Points, in no order, along strands that fork, close into loops and pass close to each other.
(in the rows, 128 means zero)
Points whose rows are less than 109 apart are linked; no others are. Some points are linked to none.
(423): [171 145  47 194 100 156 136 117 104 132 137 131 118 100 139  98  94 158
 168 105  96 106]
(228): [ 91 109 194 154 160 150 153 123 137 118 178  89 183 121 156 129 146 109
  98 131 145 183]
(1115): [115 172 109 182  99 150 105 156 149 147  98 159 124 125 147 190 131 166
 131 109 149 133]
(708): [152 154  25 174  91 118 127 132 110 135 139 119 153 104 119 136 121 152
 167 102 101 112]
(199): [135 102 103 127 145 122  66 102 105 117 172 162 110 124 187 163  90 130
 150 158  82 149]
(1129): [ 98 128 178 112 166 139 125 151 121 158 135 135 114 126  95  54 154 118
 137 132 128 118]
(1059): [138 117  71 115  64 103  79  63 114 135 140 163  96 104 120 162  63 134
 145 170  94 157]
(1053): [118  92 194  79 177 130 129  82 102  85 121 124 148 142 152 142 150  84
 118 145 119 167]
(685): [ 96  98 177 116 140 118  85 176  92 113 131 156 142 165 189 187 137 105
 123 105 102 162]
(1148): [ 85 115  64  95  89 122 142  50  95 131 120 184 121 125  77  58 117  76
 135 159 115 127]
(79): [107 124 159  86 119 103  74 162 105 133  97 174 106 154 167 185 132 114
 123 115 114 127]
(210): [ 64  81 110 100  98 111 109  82  72 137  98 196  95 151 121 117 159 107
  95 156 124 108]
(645): [139 118 183 178 135 165 134 153 153 102 174 138 159 164 172 168 104 149
 119 104 148 113]
(89): [109 109 184 166 186 133 154 165 145 159 115 121 134 114  90 105 162 157
 122 166 188 117]
(62): [ 97  87 151 106 157 117 129  82  70 127  80 188 132 156 143 123 173 112
  88 147 138  90]
(884): [179 134  54  93  94 142 176  83 101 102 121 113 119 141 120 127  98 145
 139 121 112 154]
(298): [125 104 155 114 141 152 126 147 119  96 145 134 131 175 178 184 114 113
 120 136 118 166]
(844): [121 155 189 148 113 116 149 144 179 136 117 102 143 124 121 145 124 158
  95 102 172 120]
(833): [158 134 110  68  87 105 112 111 127  92 106 173 108 143 153 165  62 103
 138 121  84 169]
(1170): [111 136 110 111 132 127  78  88 115 140 120 161 122  97 155 149 118 116
 144 150  95 163]
(1139): [114 186 149 162 103 164 152 133 176 143  97 125 153  93  91  95 113 137
 127 115 124 150]
(896): [159  92 131 143 141 121  84 182 137 112 193 113 123 155 176 162 114 120
 151 101 113  92]
(735): [ 86 154 149 182 164 132 153 173 139 184 103 149 125  95  67  68 157 140
 125 153 161 123]
(855): [116 115  80 120 157 111 105 127 103 156 117 123  98 102 112 134 168 141
 155 169 134 135]
(671): [207 135  76 130  80 136 149 141 123  98 133  97  78 151 135 122  95 179
 141  91 118  92]
(1016): [174 158  59 120  85 120 180 121  91 111 111 118 156 144 132 142  99 138
 116  92 107 116]
(986): [152 108  45 139 115  95  96  96 101 161 154 150  92 106 120 129 101 158
 157 168 118  95]
(935): [155  78  64 117 115 116  95 117 107 139 175 126  77 143 147 132 102 147
 138 169 133  84]
(1160): [145 156 138  80  95 130 130 129 140  87 104 159 127 163 145 153  89  85
 119  85  94 155]
(826): [139 116  45  99  88  99  96  84 112 157 148 125  85 107  93 136 103 150
 155 173 122 151]
(1049): [126 158  88 189 147 184 140 128 137 139 129 146 130  93  90  52  97 138
 151 149 101 134]
(478): [129 151  93  68  76 117 119 112 126 152  83 152  90 122  75  92 118 108
 147 146 124 116]
(483): [155 155 109 150 106 128  76 156 160 128 119 168  85 132 152 198 101 165
 162 119 128 133]
(159): [150 106 204 140 195 120 163 141 146 138 126  95 149 117  97 114 138 167
 119 165 183  90]
(872): [110 133 105 139 159 120 126 158 126 174  93 146  91 101  81 104 164 137
 143 159 153 114]
(823): [125 123 156  69 151 126 117 112 132 144 112 135  78 122  84  55 138 115
 136 161 131 110]
(1070): [ 68 141 152 108 111 135 131 115 128 127  53 184 124 152 106 147 190  98
 110 110 152 140]
(230): [123 122 194 139 142 101 110 195 163 154 165  62 139 122 122 113 152 138
 129 111 154  98]
(722): [ 85 141 102  92  91 120 128 119 108 154  59 178  94 139  66  71 157 106
 130 139 140 108]
(430): [146 142 109 156 126 140  76 129 156 156 122 151  75 109 128 147 116 173
 168 151 135 110]
(600): [129 159 127 139 152 152 186  84 129 125 102 167 161 115  89  48  97 105
 110 128 111  99]
(1081): [135 128 118 134 155 161 162  83 123 108 106 170 131 146 148 143 124 127
 107 149 138 127]
(19): [101 102 135 125 140 149 142 119  86 122 110 178 129 168 159 156 160 112
  95 135 144 108]
(346): [130 139  63 167 123 119 104 159 131 133 158 112 145 110 144 166 147 127
 156 105 122 130]
(1149): [199 145 104 140 111 136 146 120 140  95 107  74  92 120 113 103  95 180
 150 105 106 113]
(584): [124  88 158 121 170  91 111 172  98 117 179  59 164 129 169 140 165 101
 122 115 109 119]
(263): [103 139 113 177 137 146 128 166 137 135 169  95 149 120 156 148 154 119
 129 106 135 154]
(652): [120 149  87 139 126 185 103 105 129 154 162 149 106  94 119  71 101 124
 157 155  93 152]
(585): [ 93 105 188 139 137 134  74 181 107 144 120 145 112 144 147 185 190 154
 134 134 160 126]
(1054): [168  87 224 137 181 117 153 131 154 110 136  76 168 137 133 159 138 160
 109 159 171  93]
(765): [153 169  96 126  74 124 183 134 114  90 115 107 182 145 149 134  82 107
  88  70  96 134]
(1099): [126 166  84 142 135 147 171 117 121 140  95 152 154  81  65  38 109 109
 146 148 101 126]
(4): [163 141 101  73  86 145 127 118 137 119 104 132  72 151 114 117 117 129
 134 123 134 114]
(434): [150 146  74 124 137 127 153 155 121 148 140  82 127 102  93  62 125 136
 147 119 113 104]
(190): [ 91 158 194  93 126 118 149 112 148 121  68 167 138 153 103 137 157 102
 117 113 153 121]
(81): [170 125  90 102 112 153 170  70 111  83 107 165 121 158 156 159  86 135
 115 125 113 142]
(632): [141 109  75  81 110 107 149 145  79 123 132 109 118 165 142 180 161 115
 120 122 133 135]
(745): [175 128  88 201 136 155 110 113 141 116 163 129 119 108 152 119  91 167
 169 114  94 102]
(1163): [121  68 148 130 188 131 117 144  70 118 175  75 154 139 172 118 184 109
 120 144 123 119]
(924): [ 87 105 148 175 140 125 141 154 124 125 172  82 183 124 177 153 147 114
  93 113 146 160]
(881): [141 106  68  91  58 116 119  23 119 114 132 167 102 121 108 134  49 120
 127 172  91 148]
(206): [146 153 113 146 129 139 177 106 163  92  91 109 144 124 123 189 122 140
 111 122 134 187]
(203): [121  89 110 105 150 137 126 163  81 129 143  97 112 157 150 140 191 114
 122 131 137 116]
(1082): [153 130 136  69 168  85 159 117 117 107 110  86 146 124 124 142 145 113
 105 125 118 119]
(105): [147 134  34 100 120 102 120 119 110 151 137  98 111 107  92 139 151 139
 173 147 127 164]
(898): [ 97 133 154 171 149 144 115 149 134 148 115 160 128 128 141 182 165 149
 133 133 166 128]
(707): [167 111 114 163 117 145 148 178 193 107 175  43 102 126 118 115 136 146
 137 100 150 138]
(1067): [126 148 105 123 160  84 152 125 106 134 112  95 165 110 130 148 161 117
 122 121 122 121]
(559): [151 113 127  64 124 146 116 115 133 132 134 113  59 139 108  91 116 123
 128 161 138 108]
(1119): [100 128 226 137 138  82 146 141 167 150 125 102 184 119 126 154 152 157
  74 119 184 119]
(462): [137  74 120 122 148  99  74 135  95 120 146 177 130 159 206 185 101 118
 137 145 100 120]
(568): [114 184 167 133  76 187 122 144 161 121 116 171 116 150 125 136 102 126
 127  98 132 145]
(1025): [120 171  90 163 113 154 149 142 161 155 103 109 135  93  95 131 144 135
 130 130 137 164]
(275): [106 113  86  82  89 126 130  23 131 114 117 182 107 136 103  93  97  85
 129 174 111 130]
(1188): [190 144  72 114 123 125 149 108 115 140 109  97  99 105  87  71 103 158
 145 131 106  95]
(120): [118 115  86  96 113 135  95  83 109 147 156 143  96 103 127  68  87 113
 146 163  86 128]
(166): [143 157 118  77  99 128  96  81 144 108  91 147 108  96 124 138  95 109
 150 131  86 179]
(370): [156 158  82 160 119 145 174  91 145 112  84 127 133 101 108 151 120 158
 138 137 119 157]
(470): [ 89 118 138 109 150 162 114  84 121 119 131 156 103 116 131 105 146 102
 136 160 115 174]
(348): [180 141 117 170 102 126 163 163 182  98 117  53 102 139 121 158 133 167
 131  99 158 119]
(1109): [ 75 161 144 128 126 155 150 125 123 133 128 130 164 128 118 102 153  89
 112 110 119 160]
(1125): [101 103 245 155 136 113 127 170 138 144 159 130 177 146 135 155 158 164
 108 119 170 102]
(628): [111 144  87 137 157 104 163 154 120 150 140  66 149 100 100  83 164 110
 130 128 128 140]
(393): [133 145 168 150 164 151  90 132 162 155 122 161 104 117 116 146 128 168
 157 154 162 115]
(741): [182  94 187 149 185 117 124 139 177 104 142  79 138 120 145 187 141 162
 148 141 142 107]
(542): [122 172 148  86 106 106 163 103 178 101  60 132 148 130  91 146 144  94
 114 103 143 140]
(1096): [123 161 138 105  88 147 173 125 147  88 115 130 160 160 145 140 102  93
  92  76 110 158]
(564): [117  98 181 177 129  90 132 144 171 111 180  69 197 130 174 162 118 134
  75 110 180 167]
(533): [ 76 142 186 123 142 109 118 154 112 146 123 113 151 116 108  94 172 107
 103 109 126 136]
(71): [189 119 103 122 120 134 121 166 131 105 170  92  91 161 155 134 103 144
 138  94 124  93]
(689): [124 104 190 190 153 132 118 173 146 135 181 138 175 141 164 166 138 148
 122 108 169  77]
(670): [125 187 168 151 155 122 123 130 167 149 108 130 147  72  90 111 119 155
 146 121 116 136]
(663): [135 154 168 155 151  97 107 176 180 161 141  82 142  86  95 102 131 161
 145 108 137 107]
(383): [131 105 135  56 161  86 125  93  87 106 110 124 125 129 139 139 134  91
 120 141 111 132]
(949): [ 99  93 203  94 126 135  60 162 105 137 110 168  89 154 154 166 158 135
 120 139 151 114]
(490): [ 94 147 177 167 118 110 149 161 156 165 154  85 187 101 107  64 116 130
  82 102 161 127]
(1061): [148 112 142 158 125 163 131 166 148  91 148 145 132 177 188 202  90 136
 120  99 130 150]
(738): [ 94 128 213 151 100  87 113 193 171 165 184  70 170 119 117  93 137 151
 107  90 179 128]
(469): [ 73  79 111  86  93  90 100  56  68 129 128 193 114 150 146  95 119  71
 107 139  99 107]
(956): [ 93 171 139 140  92 132 171 153 144 143 135  80 177 120 116  75 126  95
  85  91 124 146]
(516): [ 90 134 120 124 126 196 119 107 130 145 140 167  89 120 102  57 125 100
 145 164 115 173]
(750): [110  88 226 111 170 147 151 112 108  81 151 114 182 150 157 148 150  96
 108 142 128 177]
(688): [190 102 151 144 185 113 116 139 168 119 142  84 113 118 126 137 131 174
 155 130 139  68]
(548): [145 141 139 153 128 120 160 133 171 105 115  70 142 130 134 158 128 151
  99 112 143 142]
(113): [115 165 150 128 136 121 188 100 114 132  98 160 174 141 111  75 119 100
  96 103 131  82]
(815): [ 98 127  71  98 102 119 109  90  86 165 140 169 118  98  91  41 107  85
 144 159  92 122]
(597): [150  80 124 117 151 111  91 194  94 104 176  95 138 159 188 166 138  98
 141 109 101 123]
(446): [176  96 124 178 166 136  88 142 139 114 176 145 128 131 179 144 100 148
 163 115 116  78]
(1062): [ 80 140 124  92 100 124 131 148 101 135  70 148  96 164  96 105 191  97
 115  99 148 123]

How many points has the smallest loop of links through each point below? Write - if it is on no loop.
(423): 20
(815): -
(738): -
(898): 5

A tip is a point with one link. Name the tips that can be reached along the links from each point below, in the order of the rows.
(71): (632), (564)
(548): (707), (542)
(1160): (935), (462), (469), (688), (113)

A piece is two or more points that can be reached from each other along the links. Count, over all rows, the pieces, the separate loops (a circle has one, a figure eight two, a Y none), the forks (points with three links) and the tips (points with one).
pieces: 3
loops: 2
forks: 7
tips: 9

Name the points in between on the shortest way along the links from the first point to the second, in order.
(1163); (564): (584) (597) (896) (446) (745) (423) (708) (346) (263) (924)
(688); (516): (741) (1054) (159) (89) (735) (872) (855) (105) (826) (1059) (881) (275) (1148) (815) (120) (652)
(1125); (722): (1119) (844) (548) (206) (370) (1025) (1139) (670) (663) (230) (738) (490) (956) (1109) (533) (1129) (823) (559) (4) (478)
(1148); (1096): (815) (120) (652) (516) (470) (1170) (166) (833) (1160)
(1082); (708): (383) (1053) (750) (228) (924) (263) (346)
(393); (370): (898) (585) (949) (79) (685) (298) (1061) (645) (689) (1125) (1119) (844) (548) (206)
